A landscape with many valleys, sampled at points; each row gives a point and its height.
From any point a ball rolls to the lowest of the 2 points nearest to it. It stops when none of these is lower. Distance is the straight distance between rows; heights are no part of it.
(76): [144 180 150 138  97 126 167 132  81 181 162 155 125 163 164 123 135 141
  88 144 152 177 101 192 172 142 146 131 114 118 137 131 122 112 168  81
 124]  height 399
(174): [ 91  92 114 120 140 149 131 111 194 125 119 114  90 138  73 105 119 113
 146 120  96 104 141 112 134 123 127 155 105 185 145 129 141 111 111 139
 140]  height 121
(769): [117  91  93 134 105 161 145  79 143 101 185 132 116  96 148  73 155 115
 124 147 136 122 154 142 144 144 136 116 127 108 119 143 105  89 120 135
 172]  height 458
(1250): [135 179  77 119 114  73  85 156 177 140 106 121 158 127 149 139 143 100
 131 130  74  99 133 107 157 107 104  81 157 134 118 142 114 163 124 131
 100]  height 350
(1107): [131 101 114 152 142  84 134 117 111 164 200 130 104  84 165  70 141 115
  99 142 150 118  92 153 135 124 155 122 139 159 141 157  91  93 167 147
 131]  height 152
(782): [110  70 125 117 173  86 105 151 130  36 145 125 124 117  75  79 153 134
 124 125 115  99  77 123  69  98 169 110 171 144 133  96 111 113  84 128
 155]  height 619
(935): [133 167 129 102 100  91 106 156 153 154  84 131 122 120 124 153 155  90
 110 176 107 118 128 110 150  86  89 117 107 143 128 159 103 135 125 127
 113]  height 393
(369): [ 93 138 144 114 117 114 115 121  91 103 131 120 170  99 105 125 135 121
 152 150  86 152 154 140 125  64  79 122 152 118 115 176 101  99 128 117
 115]  height 634
(127): [167 183  78  97  20 148 123 130 120 167 159 152 160  96 130 169 152  80
 148 176 149  93 145 156 141 131 147  83 109 108 112 170  88 141 171 108
 138]  height 439
(954): [119 136  97 130 133 178 101 127 136  52 151 125 160 123 127 102 111 157
 154 112  83 140 217 103  98 168 136 120 164 110 105 129 144 142 118 127
  92]  height 273
(666): [157 170 161 148 110  97 119 186 103 144 163 133 112 129 139 104 103 114
  82 144 117 152  96 150 137 135 167  83 174 121 128 165  93 147 153 112
  57]  height 566
(1368): [116 140 222 128 134 130 108 180  91 160 171 145  92 149 144 112 102 112
  97 150 137 151  88 148 124 108 158 125 113 140 155 180 143  95 184 160
 119]  height 436
(1588): [110 161 136 120 104  68 136 140 170 195 115 152  89 177 125 175 128  97
  79 158 145 142  81 145 206 113 147 137 124 121 148 116 173 130 126 142
  69]  height 359
(1411): [118 127 150 137 178 136 113 134 107 142 152 163 172 172 122 135 120 141
 165  91 112 162 166 150 127 126 122 145 152 175 151 137 116  92 155 148
 129]  height 587
(1293): [122 130 111 104 149 115 111  92 158 161  85 115  93 150 122 156 127 117
 141 124 134 118 104 118 177 161 146 172 100 155 148 118 132 128 142 170
 122]  height 225
(970): [155  98 103 127  83 167  88  97 131  29  98 122 151  75 101 124 179 140
 117 151 155 132 127  92  78 135 214  92 165  26  96 119 107 144 134 130
 162]  height 558
(329): [ 85  72 113 146 175 168 160 145 165 143 126 119 122 132 115  92 108 124
 114 112 155  81 106 108  78 116  86 143 130 189 126  84 184  99  81 121
 130]  height 328
(530): [117  74 119 158 175 133 150 117 189 103 120 108 120 105 136  88 106 139
 122 100  96  88 176 107  93 139 108 161 152 155  84  88 186 139 163 148
 134]  height 725
(1057): [105 134 139 166 121 130 156  56  77 151 104  98 143 141 135 132 107 172
 157 128 138 145 136 176 168 118 121 170  99 112 104 122 135 128 169 148
 120]  height 251
(1093): [131  96 118 152 126 120  66 103 133 117 186 146  93 158 128 162 138 134
 113  82 143 148 147 122 111 198 136 101  61 162 130 109 147 133 174 156
 153]  height 493
(945): [ 81 103 115 142 158 157 157 100 169 136  96 112 176 115  87 152  96 163
 151 109 119 143 182 110 129 116  76 173 162 137  99  78 223 130 130 124
 105]  height 715
(1544): [144 126 129  98 122 162 111 140 165 108 112 176 138 143 108 180 166  97
 153 136 127 170 202 102 154 150 101 149 107 127 148 163 143 105 110 116
 118]  height 391
(22): [133 119  89 176 151 104 189  57 108 149 136 123 164 114 147 130 105 187
 129 109 173 138 160 184 156 126 102 180 160  80  82  71 146 168 159 128
 113]  height 422
(485): [ 99 107 106 139 188  95 141 156 163 185 140  97 125 101 131 103 117 129
 121  82 143  75 118 110 118 138 123 133 154 228 122  64 156 126 125 144
  89]  height 157
(1037): [134 138 124  93 166 144  78 145 188 123 131 165  84 136 106 132 120 121
 111  95 103 117 125  77 125 192 107 122  71 191 116  94 126 107 186 167
 125]  height 364
(17): [154 140 153  91  83 157 118 174 126 118 155 152 102 128 135 144 149  83
 156 170 145 130 163 136 133 141 190  82 102  83 128 182 104 113 127 167
 171]  height 272
(349): [145 157 199  98  97 151 102 190 109 151 155 156 132 152 140 173 144 100
 142 159 130 145 162 150 133 108 151  95 103  86 142 176 114 130 167 143
 139]  height 299
(699): [145 151 138  61 105 152 127 108 133 102  91 144  89 118  71 152 161  92
 128 153  87 121  72 106  99 121 157 117 146 117 156 142  46 143 108 102
 127]  height 305
(39): [116  84 131  91 171 185 112 135 158 107 120 149 130 116  93 157 119 128
 137  91 176 152 155  95 133 185  93 170  80 141 127  74 166  82 121 153
 123]  height 481
(894): [153 191  92 128  68 179 110 132  68  92 127 162 157 136 122 142 117  99
 155 142 122  96 104 152  92 186 156  76 129  69 125 169  77 131 129 105
 127]  height 915
(161): [154 139 101 172 127  86 150  90  75 179 132 105 154 126 135 135 108 174
 125 112 192 144 104 180 190  94 106 182 139 107 102  74 142 160 116 119
  96]  height 474
(1317): [120 154 146 131 129  99 131 136 112 120  86 142 159 188 123 151 139 128
 127 129 145 154 141 145 176 109  92 153  89 116 135 141 161 129 113 135
 121]  height 466
(835): [141 149 178  58  70 161 143 129 118 130 124 115 100  82 100 174 143 101
 100 186 116 104  70 113  99 108 122  93 117  96 135 154  46 154 108  80
 128]  height 261
(1326): [ 92  84  96  88 134 132 115 135 195 105 143 114 100 118 112  77 155  96
 129 136 102  80 107 123 114 128 120 134 147 165 144 119 118 125  85 117
 126]  height 209
(1681): [166 112 128 147 163 143 149  85  93 117 149  70 103  99 115  96  88 148
 172  83 103 132 148 139  85  88 155 160 185 131  90 147 144 153 118 122
 170]  height 477
(425): [131 151 156 104  93 155 153  87  95 165 155 116 106 132 157 137 138 129
 100 162 135 150 102 155 161 157 167 114  81 133 140 158 110 113 167 118
 173]  height 355
(1235): [131  93 100 135 134 156  85 120 154   4 155 126 107 114 106  77 130 165
 139 121 114 160 121  64  76 138 148 120 192  74 126 107 154 141  97 116
 158]  height 457
(1686): [ 93  70 105 156 119 137 150 108 182 108  94  92 127 129 127  82 103 127
 139 122  94 104 133 118  58  66 141 150 170 133 120 124 194 110 104  97
 146]  height 370
(1557): [136  49 125 190 190 180 174 135 151 138  77 149 140 131  87 116 119 181
 152 111 172 101  82 158 122 135 109 138 117 145 156  58 180 124 113 131
 106]  height 824
(276): [164 136 143  63 102 159 104 106 127  87  88 141  94 120 107 138 136  90
 161 159  69 136 129 105  95 116 122 132 123 123 141 181  65 135 124 109
 158]  height 343
(236): [106 129 123 105 113 110 140 114 173 152 116 119  71 151 131 121 131  73
  95 158 127  96  88 109 133 115 145 130 136 147 156 130 108 130  87 124
 134]  height 278
(1568): [105 140 103 106 155 128 138 155 204 104  85 124 126 132 156 124 122 108
 119 123  92 105 145  73 109 161  65 132 151 126 114 100 131 142  82 110
 136]  height 653
(1237): [147 161 126  97 168 145 154 162 172 122  81 195 104 168 121 162 134 103
 132 141  89 119 140  87 143 154  71 159 100 161 147 117 106 134 121 105
 114]  height 671
(803): [ 84 129 145 116 137 102 157 134 100 106 151  88 154 129  89  98 139 125
 111 144 111 116 101 141 104  72 121 116 164 117 140 135  88 107  53  78
 120]  height 337
(1692): [106 109 153 149 195 144 157 184 142 166  85 104 174 109  40 140  81 179
 124  80 156  90 123 129 141 145  88 121 104 129 114  15 138 141 156 112
  69]  height 871
(1561): [131  75 125 130 108 133 109 120 136  68 118 101 132 110 173  87 134 129
 122 135 131 152 133  95  88 100 158 149 182  77 126 157 132 111  93  90
 170]  height 507
(580): [163 111 181 116 117 124 122 185  94  77 168 153 102 138 120 114 151 109
 153 129 135 139 147 131 116 130 179  87 136 111 141 175 119 115 100 141
 172]  height 304
(1008): [142 104 122 180 164  91 171 136 137 188 134 128 159 150 121 163 138 146
 131  98 188 138 137 151 165  95  99 156 131 131 121  84 158 143  53 117
 132]  height 639
(543): [134 189  73 114  90 151  85 116 101 104 151 108 181 109 146 138 129 130
 165 120 102 132 196 152 128 142 122  86 150  92  97 164 103 143 108 151
 109]  height 150
(1471): [115 129  93 118 147  88 126 118 169 145 104 118 155 117 144 178 130 125
  94  97 120 111 137 107 171 172  75 143 127 150 103  73 135 173 172 154
  58]  height 218
(486): [147  87 114 169 133 114 113  86 113 149 188 139 109 134 141 146 159 145
 117  97 184 153 138 147 163 170 166 137  81 171 129 104 148 123 181 171
 182]  height 549
(1210): [173 184 176 160 103  98 143 187  87 135 144 147 126 160 170 139 129 106
  97 151 113 137 122 148 142 136 143  55 131  88 128 166 102 153 139  99
 113]  height 585
(787): [155 201 118  87 139 132 121 175 134 117  84 196 129 173 142 181 144  93
 136 155 114 130 132 119 134 169  86 136  87 123 150 146 128 151 131 136
 101]  height 692
(1160): [147  90 136 148 152 125 112 143 125  89 171 136  85 127 120 113 124 140
 155  55 115 140 142  94  94 165 140 119 116 175 118 113 152 145 102 133
 175]  height 402
(8): [155 141 111 153 167  37 142 189 128 163 149 140 137 124 175 102 145 106
 128 122 139 103 120 132 138  94 101 118 187 147  97 115 105 127  97 139
 107]  height 234
(1565): [188 170  91 145  91 125 116 134  64 149 208 153 149 108 144 110 132 110
 152 128 151 118 156 177 125 139 140  82 157 109  98 157  39 154 159 129
 111]  height 353
(1423): [118 106 119 118 155 171 101 140 160  89 138 133 144 135 120 122 125 135
 158 116 106 160 212 109 144 165 113 132 126 124 135 147 144 114 122 134
 122]  height 345
(1469): [142 152 117  99  91 106 109 138 148 111 122 152 150 118  94 142 163  79
 128 173 104 118 130 104 132  84  91  75 144  99 115 150 110 128  63 111
 142]  height 427
(119): [147  93 160 117 128 139 115 171 149  89 161 161  89 141 131 138 147  92
 133  99 134 124 144 108 133 152 155 103 112 157 140 121 151 136 103 118
 179]  height 346
(889): [129 129 163 156 105  54 116 166  95 185  94 120 143 130 129 158 104 159
  83 154 183 173  69 166 162  90 122 148 105 102 124 133 164 114 141 130
  58]  height 530
(1323): [ 95 173 156 131 102 102 107  99  86 187 161  92 133 113 132 121 121 134
 100 156 110 142 125 156 180  84 108 126 115 112 119 165 115 116 167 126
  98]  height 318
(37): [167 129 134 130 119 160 100 109  76  98 189 142 137 134 121 102 131 151
 157 116 109 164 163 161  76 118 174  93 154 114 117 155  71 115 158 133
 166]  height 554
(1539): [178 163  95 172 168  55 155 142  93 155 138 135 153 126 156 137 131 124
 139 102 111 138 147 146 135  83  87 145 167 132 100 117 125 140 111 127
 106]  height 271
(1147): [146 141 105 130 108 118 104 125  93 141 145 103 134 117 190 117 144 138
 110 128 129 123 145 153 155 137 155 132 110 130 127 144 120 169 170 141
 105]  height 440
(88): [153 159 150 128  99 154  90 170  57 113 149 131 127 178 169 137 150 156
 124 135 135 147 180 181 110 161 166 108  91 138 152 168 136 132 152 131
 149]  height 310
(1280): [119  85 133 145 145 114 166 120  99 180 159 133 144 135 123 138 163 145
 134 106 177 132 135 167 176 116 152 148 121 164 148 107 148 122 111 137
 128]  height 612
(630): [ 83 125 149 121 120 134 137 113 109 105 115 112 152 113 110  96  99 143
 159 139  97 176 178 112 130  58  99 177 148 123 128 171 159  84 131 113
 109]  height 655
(639): [ 98  82 107 123 129 127 118 124 156 129 104 127 170 124 104 161  99 146
 139  96 160  95 113 150 186 165 106 186  95 100 140  58 119 152 144 164
 108]  height 362
(377): [106  54 115 174 143 148 132 105 182  90 117 113  94 105  83  57  85 147
 160 115 101 124 123  97  57 100 107 160 162 158 119 105 228 114 121  99
 142]  height 303
(1548): [140 146 171  65  95 122 143 146 139 191 129 148  66 123 128 177 150  74
 103 160 128 123 108 139 151  95 171 142  95 144 137 159 126 120 153 145
 119]  height 204
(209): [122 165 176  97 125 102 103 199  90 146 132 156 106 157 136 118  99 120
 127 104 120 144  81 107 148 136 152 132 125 180 158 147 158 121 152 147
 108]  height 412
(613): [125 164  87  99 136 109 111 129 186 143 114 129 152 110 148 133 151  88
 126 104  99  92 148  82 151 164 105 105 143 157 105 116 103 150 164 151
  88]  height 295
(1204): [138 125 113 118 139 161  69 131 137 103 173 160 113 131 146 123 129 122
 143 117 122 124 148 119 101 196 122 105  91 165 132 111 120 123 167 168
 141]  height 434
(1087): [107  70 184 121 104 153 142 110 114  68 160 100 111  56 112  93 158 172
  78 165 153 149  85  85  67 132 156  95 141  57 119 141  85  95 101  81
 176]  height 584
(1065): [102 164 118 135 103  86 160 104 167 188 139 112 112 155 137 146 151  88
  77 167 140 111  95 140 171 109 140 124 118 151 146 139 126 101 118 123
 101]  height 323
(1404): [ 94 124 173 135 117 119 159 111  99 113 116  97 114 122 109 112 122 110
 110 145 114 117  82 135 102 102 141 108 122 152 160 177 111 105 106  93
 138]  height 307
(527): [100 173 157 162 146 108 135 158 122 156 100 174 155 202  77 136 103 152
 114 123 135 130 110 140 164  98  79 164 100 158 176 136 155 120 154 137
  85]  height 498
(698): [139 161 114 130 106 185 125 118 124 130 153 192 127 167 146 177 144 104
 139 138 139 154 163 157 131 200 145 104  88 126 162 155 121 102 162 139
 147]  height 771
(1327): [126 168 146 108  91 178  85 124  82  91 130 116 139 156 136 129 121 142
 142 130  84 156 162 130 111 146 148 101  95 134 144 175 115 138 163 120
 142]  height 252
(860): [110 106  99 160 157  90 167 136 176 187 147 110 127 114 163 119 146 108
 106  96 148  98 131 106 162 132 133 117 154 179 148 105 132 145 128 145
 102]  height 73
(961): [110  75 108 165 161 142 173 101 125 138 147 129 118 115 153 104 127 135
 128 102 145 110 137 136  96 118 114 147 155 166 121 114 166 106  82 109
 145]  height 395
(265): [126 167 129 108 106 125 110 132  76 107  81 101 139 146 175 124 118 124
 136 131 126 131 115 105 100 102  96 106 134  99 124 137 121 149  91 109
 158]  height 878
(554): [110  85 103 178 179 134 170 107 170 156  88 113 129 122 152 112 109 152
 129 102 154  93 140 128 133 148 101 167 145 131  95  63 171 152 141 167
 123]  height 761
(747): [162 145  87  95  57 156  99 120  90 137 154 134 150  97 185 144 182 116
 129 150 161 120 161 158 140 158 155 111  82 112 127 156 103 141 177 139
 145]  height 480
(581): [ 99 117 137 147 104  98 130 103 115 205 163  98 101  96 139 117 135 119
  77 160 156 125  76 152 127 109 174 112 107 167 138 157 101  71 177 139
 126]  height 201
(1525): [103 137 142 169 194  99 137 148 116 180 149 155 153 155 112 132 108 139
 143  93 120 150 117 137 122 123 108 144 158 193 135 115 140  87 143 125
  75]  height 559
(1622): [150 147 155 175 140  92 149 151 100 146 126 110  85 153 172 101 127 121
 101 132 125 138 129 143 140 120 148 105 141 124 147 161 118 143 112 106
 149]  height 604
(905): [110  95 104 145 151 104 156 143 170 143 153 101 133 109 170 113 143  94
 122  96 155  98 152  79 130 116 149 102 191 146 141 110 112 139  78 155
 167]  height 143
(1676): [125 157 132 112 130 150 113 125 120 173 162 176 152 181 137 192 124 122
 124 106 159 159 146 157 186 180 141 128 119 128 166 118 115 116 163 145
 115]  height 749
(320): [124  95 138 118 137 119 122 117 116  67 125 118 133  80  89  98 163 108
 105 137 133 121 105 137 100  93 186  87 174 103 125 126  72 125 111 137
 157]  height 590
(3): [147 135 201  76  80 150 158 168 128 181 181 130  93  68 155 154 142 111
  92 198 130  97  91 125 104 157 166  82  78  79 103 150 102 122 180 118
 139]  height 275
(1512): [153 179 172  63  73 176  82 144 117 174 127 182 143 173 122 195 145  99
 136 180 143 167 142 152 108 111 140 126  88 103 143 175  86 115 188 135
 134]  height 322
(1524): [147 106 110 206 193 140 171 125 127 153  72 144 138 126 113  97 100 170
 163 105 148  84  98 190 104  92 109 170 147 158 116  88 169 135 143 125
  98]  height 796
(1402): [110 111 118 158 112  82 119 116 113 131  85 100 181 143  97 156  90 167
 141 124 146 116  86 160 185 114 116 166  95  60 145  77 128 147 127 126
 103]  height 298
(110): [140 129 131 170 142 101 139 144 101 150  53 125 183 149  88 124  95 199
 163 107 145 115  89 148 159  84 116 160 116  95 133  80 170 158 136 139
  99]  height 242
(1444): [100  90 103 123 142 125  99  95 183  59 146 122  84  99  82  89 112 130
 139 104  82 129  97  64  82 138 107 129 116 152 110  89 161 142 107 126
 165]  height 309
(1527): [158 151 120 124  52 159 114 151 100 149 195 146 154  98 134 123 147 103
 154 142 168  87 114 142 139 125 167  52 143  80 105 150  66 149 153 129
 119]  height 396
(1458): [ 83 111 174 110 109 122 144 116 118 149 156  79 118  94 101 143 140 109
  99 177 113 114  91 144  82 114 146 101 100 161 130 170  74  60 147 116
 137]  height 257
(466): [157 121  63 130  76 163 116  93 156  51 130 106 127  96 161 109 159 129
 123 164 131 138 153  88  72 157 185  79 160  51 105 148 107 126 107 127
 177]  height 514
(4): [128 141 116 100 173 122 164 156 192 175  54 164 113 164 117 177 128 107
 101 133 129 114 124  74 121 137  66 174 108 164 143  85 126 129  80 110
 122]  height 647
(1208): [124  78 135 170 207 172 169 158 167 160  65 125 162 108  79 125 100 192
 146  97 166  81  82 131 122 138 122 107 126 108 142  18 165 156 122 141
  64]  height 847
(152): [133 123  98 203 163 107 175 121 120 175  60 108 153 150 146 122 124 173
 133 109 146  97  99 168 101  45  73 164 176 130 101  88 176 146 117 134
 110]  height 819
(977): [129 105 152 139 134 130 149  92  61  77 163  96 130  96 112  92 110 156
 147  96  83 159 134 136  79 111 186 111 175 122 113 148 109 123 139 111
 158]  height 518
(777): [146 146  68 128 124 181 123  91 147  57 131 138  97 125 145 135 114 120
 120 139 111 135 149  91  80 209 158  92 131  85 133 144 116 129  86 143
 153]  height 455
(1172): [107 119  97 109 160 139 127 130 172  84  69 123 126 124 154  80 111 124
 138 116  69  89 153 103 106 143  91 157 134 153 112 102 154 143 144 129
 143]  height 688
(1387): [163 161 120 155 143  98 112 137  60 148 177 143 151 119 146 118 123 116
 150 102  98 132 155 157 121 121 128 111 187 132 110 140  71 149 134 126
 102]  height 314
(1382): [143  86 127 136 134 126 130 101 124 160 180 134 139 117 134 144 165 125
 127  89 159 154 177 145 142 130 168 123 128 187 152 145 116 125 156 153
 155]  height 586
(779): [ 94 155 133 115 100  94 118 100 104 139 167  92 138  86 123 103 128 112
 118 157 117 106  84 145 146  88 127  85 174 113 110 141  74 127 141 129
 100]  height 269
(1517): [153  79 112 169 122 151 157  93 112 109 139 116 121 104 159 110 125 161
 132 123 150 175 169 134 119 126 143 170 126 122 115 141 169  91 102  97
 157]  height 456
(235): [ 78 126 121 154 159 119 154 129 171 152  56 124 146 162 122 126 119 142
 121 124 140  88 102 123 156 120  96 160 115 159 131  84 160 140 111 148
  94]  height 577
(765): [119  89 118 172 178 111 157 167 164  67  89 100 125 128 127  77  88 146
 142  96  88 135 154  82  59 116 130 149 209 127 108  96 153 128 103 133
 169]  height 470
(757): [ 80 120 120 118 198 132 141 170 173 169 119 105 101 115 111  99 110 141
 108 108 131  59  95  88  92 154 109 121 115 202  98  69 161  99 109 121
 124]  height 246
(1001): [ 88 179 141 145 156  76 147 164 123 170 154 168 144 183 105 140 126 113
 126 130 115 126 117 141 156 109  86 108 131 170 156 144 158  85 110 108
  90]  height 528
(1586): [152 151 201  94  80 162 157 155  79 180 178 129 115 114 165 137 147 139
 100 182 147 158 133 155 134 162 152  89  70 104 124 142 100 110 195 119
 160]  height 315
(1577): [154 132 163 139 133  67 113 181 103 167 113 122 126 136 174 101 104 121
  75 141 143 163  86 151 143 104 130 133 142 134 103 157 146 138 132 123
  55]  height 548
(1267): [154 151 101 158 118  90 119 111 127 144 115  85 151 131 183 119 156 127
 119 132 109 116 171 114 171 121 116  88 136 120 119 138 108 175 136 136
 116]  height 400
(151): [125 140 136  97 132 121 157 113 146 149 122 140 145 152 134 214 113 119
 105  87 168 127 104 109 190 163  86 152  88 113 147  43 152 170 119 117
  99]  height 696
(1288): [119 132 129 116 162 150  85 105 170 148 107 148 114 158 111 167 113 127
 135  95 106 130 120 112 156 197 137 169  71 160 152 101 119 121 199 175
 104]  height 293
(383): [124 124 106 173 147 113 146 118  96 136  83 115 154 156 193 120 105 142
 119 108 129 117 105 141 130  99  79 164 163 127 108  87 162 155 102 102
 131]  height 842
(254): [119  99  86 109 138 164  82  96 162  40 163 141  90 115 128 123 131 118
 131 118 101 134 123  77  85 163 135  91 137 104 126 123 130 130 117 124
 166]  height 392
(570): [115 101 145 177 142 130 179 126 123  88  85  85 121 142 131  60  91 143
 135 121  98 121 129 111  81  75 131 155 183 115 113 138 149 141 123  92
 157]  height 423
(619): [136 142 123 100 146  98 146 145 181 166  77 167 133 172 111 214 133 115
  97 133 154 123  95 106 158 150  44 176 102 113 141  64 159 161 106 113
 109]  height 672
(1161): [153 156 119  96  54 199  74 111  78  90 125 148 141 115  74 146 122 111
 157 163 120 108  90 144  63 169 187  89 104  87 116 178  52 134 159 113
 154]  height 934
(1034): [ 85 111 115 116 144 106 140 142 142 120 171 111 132 140 114  91 144 114
 120 129 114  91 111 134 134 102 122 113 175 175 134 110 123 128  38  89
 100]  height 283
(478): [146 106  98 113  74 139 127  84 164 102 140 128 130  88  94 120 170  91
 150 140 123 111 141 105 128 126 195  69 137 112 133 171  70 145 132 127
 162]  height 534
(1518): [124 122 112 113 107 159 154  63 140 144 148 143 110 119 133 131 149 108
 120 141 148 142 138 140 169 159 141 158  90 131 138 141 128 111 127 119
 164]  height 404
(361): [ 86 112 126 132 150 159 145  86 159 111  76 114 143 119  80 130 106 145
 177 112 111 159 174 114 150 100  99 193 134 130 124 139 184 112 156 132
 106]  height 683
(760): [129 108 144 124  78 162 125  87 126  58 135  68 113  71 150  84 126 158
 100 164 122 177 133  89  66 124 159 131 143  56 110 157 128 117 117  71
 170]  height 544
(405): [180 118 163 157 121 112 153 143  72 114 141  80 107  94 181  93 130 148
 107 136 130 134 152 136 108 118 158 113 139  94  99 150  71 170 113 106
 163]  height 628
(920): [119 160 119  99 143 160 115  94 134 147 144 152 155 158 132 202 115 123
 122 106 148 140 142 130 177 194  88 138  95 120 138  94 148 135 108 138
  98]  height 724
(1497): [ 88 145 107 108 138 104 133 119 216 171  59 131 130 146 136 148 124  99
 105 133  90  99 120  89 134 108  72 154 145 156 126  90 135 142 110 137
 133]  height 617
(249): [107 133 183 147 134 117 137 171  71 140 115  85 113 141 124  95 105 130
 124 108 124 116  61 128 102  84 123 126 117 171 162 167 156 115 112 105
 129]  height 344
(911): [113 165 171  81  83 118 116 114 103 147 141  98 126  60 137 151 145 100
 125 170 130 122  85 111 117 103 105  82 113 107 115 169  88 129 107 112
 127]  height 213
(176): [140  94 124 171 139 165 141 109  86  91 110 139 132 151 138 133 128 191
 139 103 164 152 152 171 131 145 129 182  94 122 138 125 167 125 114 104
 145]  height 435
(577): [125 131  93 173 150 104 162  85 139 103 105 114 194 152 135 152 111 175
 136 118 137 131 168 157 172 123  77 160 114  90 101  81 163 154 139 129
 117]  height 351
(117): [150 188 121 111  76 166 127 142  75  93  91 113 137 137 157 146 123 109
 128 160 116 114 126 112 110 150 126  65 118  64 145 174  96 149  92  88
 153]  height 896
(1535): [155  76 113 181 177 118 150  99 122 113 163  87  85 118 116  99 102 145
 163  57 114 138 135  95  78 114 147 128 156 148  96  98 159 150 104 140
 190]  height 462
(1231): [102  61 124 132 147 136 110 106 189  95 106 130  97 111  85  80 111 156
 149 114 109 140 117  97 103 119 106 146  98 180 120 109 211 100 114 141
 157]  height 219
(1252): [132 133 145 188 168 129 152 116  48 140  67 108 146 141 132 119  71 193
 153 113 147 144 119 165 150  97 125 176 109 121 130 128 166 128 161 168
 114]  height 177
(1296): [179 142 171  73  91 133 127 147 150 147 145 150  66 104 129 159 153  65
 114 187 125  99 104 126 114 123 176  92  90  88 127 173  73 131 162 151
 150]  height 238
(1670): [194 205  88  88 110 145  90 128 131 144 108 190 126 177 136 209 138 114
 127 181 135 147 140 143 145 175 124 156  83 109 142 138  95 141 155 161
  74]  height 713
(1167): [127 146 163  62 112 143 124 177 147 106 144 186 115 130  83 154 141  83
 158 143 117 151 167 125 147 107 127 115 126 112 164 173 128 106  73 123
 145]  height 424
(768): [111  71 109 124 158 154 108 105 156 106 133 146 134 129 137 135 126 154
 127 105 184 136 147 154 141 189 100 185  60 120 127  82 150 118 131 168
 118]  height 430
(492): [103 166 159  98 118 105 126 192 102 144  73 123 116 140 151 134 119 112
 133 123 122 113  72  98 137 111 104 143 120 165 161 142 167 129 110 121
 145]  height 381
(592): [ 92 143 157 110 153 128 102 147  87 119 145 149 143 130 113  90 132 140
 162 114  90 141 138 151 121  97 102 121 157 161 137 153 102  75 141 145
 130]  height 611
(155): [136 128 133  75  68 141 120 154 160  84 131 166 122 114 123 145 146  67
 143 173 130 157 133  78 127 113 130 108 162  63 141 152 116 124  58 113
 155]  height 449
(741): [ 87  91 121 129 178 170 150 138 208 149  82 102 141  80  88  94  86 169
 145 105 137 122 178  76  94 114  83 153 164 142  87  62 222  99 115 103
 121]  height 750
(292): [138 130 136 103  89 146 149  85 113  97 133 100 157  67  89 124 153 117
 120 149 141 110 115 114 127 121 184  51 153  73 118 146  66 145 117 120
 156]  height 563
(444): [132 139 129 145 124 106 143 122  52 112  90  89 149 127 203 118 108 144
 126 102 114 141 122 145 103  93 103 126 157 125 101 144 152 161 118 106
 141]  height 862
(284): [138 156  95 111 111 157  91  97 126  79 134 107 146 137 126 114 129 120
 170 115  67 116 182 125 120 160 159  92 147 130 129 153  99 170 142 142
 126]  height 161
(1467): [123  87 125 102  73 127 121  64 140 120 179 118  94  71 105 100 160 104
 130 153 114 128 133 120 113 105 159 121 101 120 133 178  87  94 152 134
 183]  height 499
(1182): [140 133 153  89  96 158  84 110 105  66 121 125  72 135 115 125 145 124
 127 156  81 140 124  87 105 152 146 124  81 122 158 187  98 133 152 136
 168]  height 317
(671): [122 159 109 138 152 110 105 127 114 114 109 114 166 176 144 137 120 181
 143 105 123 141 172 134 177 138  89 161 113 128 121 100 169 163 105 138
 101]  height 420
(1450): [142  94 136 105 123 134  98 156 157  66 102 134 105 131 129 115 137 101
 133 140 117 156 124  53 113 125 158 128 159  95 156 148 134 110  58 109
 178]  height 476
(892): [150 132 125 172 134  53 113 136  99 185 140 134 147 144 104 134 108 180
 110 118 192 170  73 195 182 109 124 168 128 117 115  99 133 129 145 129
  67]  height 508
(1020): [105 147 118 149 126  90 112 131 163 165  77 139 163 173  67 144 104 166
 126 140 136 116  75 155 169 116  98 174 106 157 148 108 160 117 134 121
  53]  height 532
(1179): [113 170 140 136 104  90 111  90  64 150 132 106 165 152 130 140 116 187
 105 123 133 163 139 188 177 106  98 155 112  94 111 133 131 131 173 134
 100]  height 316
(54): [159 132 110 149 124 146 116 130  73  89 154 138 109 159 182 130 142 181
 128 125 158 155 175 173 127 182 177 143  79 120 146 139 158 111 109 145
 151]  height 366
(1056): [152 141 149  55 133 141 113 118 168 173 127 167  57 147 108 176 143  88
 134 134 126 137 128 123 161 149 154 164  92 169 164 128 104 111 143 176
 134]  height 163
(1680): [144 121 122 147 157  47 134 171 114 170 169 106 100  95 185  80 137 110
 104 133 145 100  97 146 126 101 152 146 187 158 111 143  92 124 136 161
  82]  height 197

Call two points neighbours if one is among the 2 nearest of the other. Go from one point of each pair to the other, from neighbour to neighbour, staying as low as possible. Name the highest point that can't be avoided.
(174) / (1471) -> (747)
(1524) / (174) -> (444)
(860) / (911) -> (1517)
(911) / (1327) -> (276)
(1471) / (543) -> (155)
(174) / (1107) -> (803)
(911) / (1252) -> (1323)

Where does a ball stop that starts at each point below?
(1280) -> (1056)
(1087) -> (1471)
(405) -> (577)
(747) -> (1107)
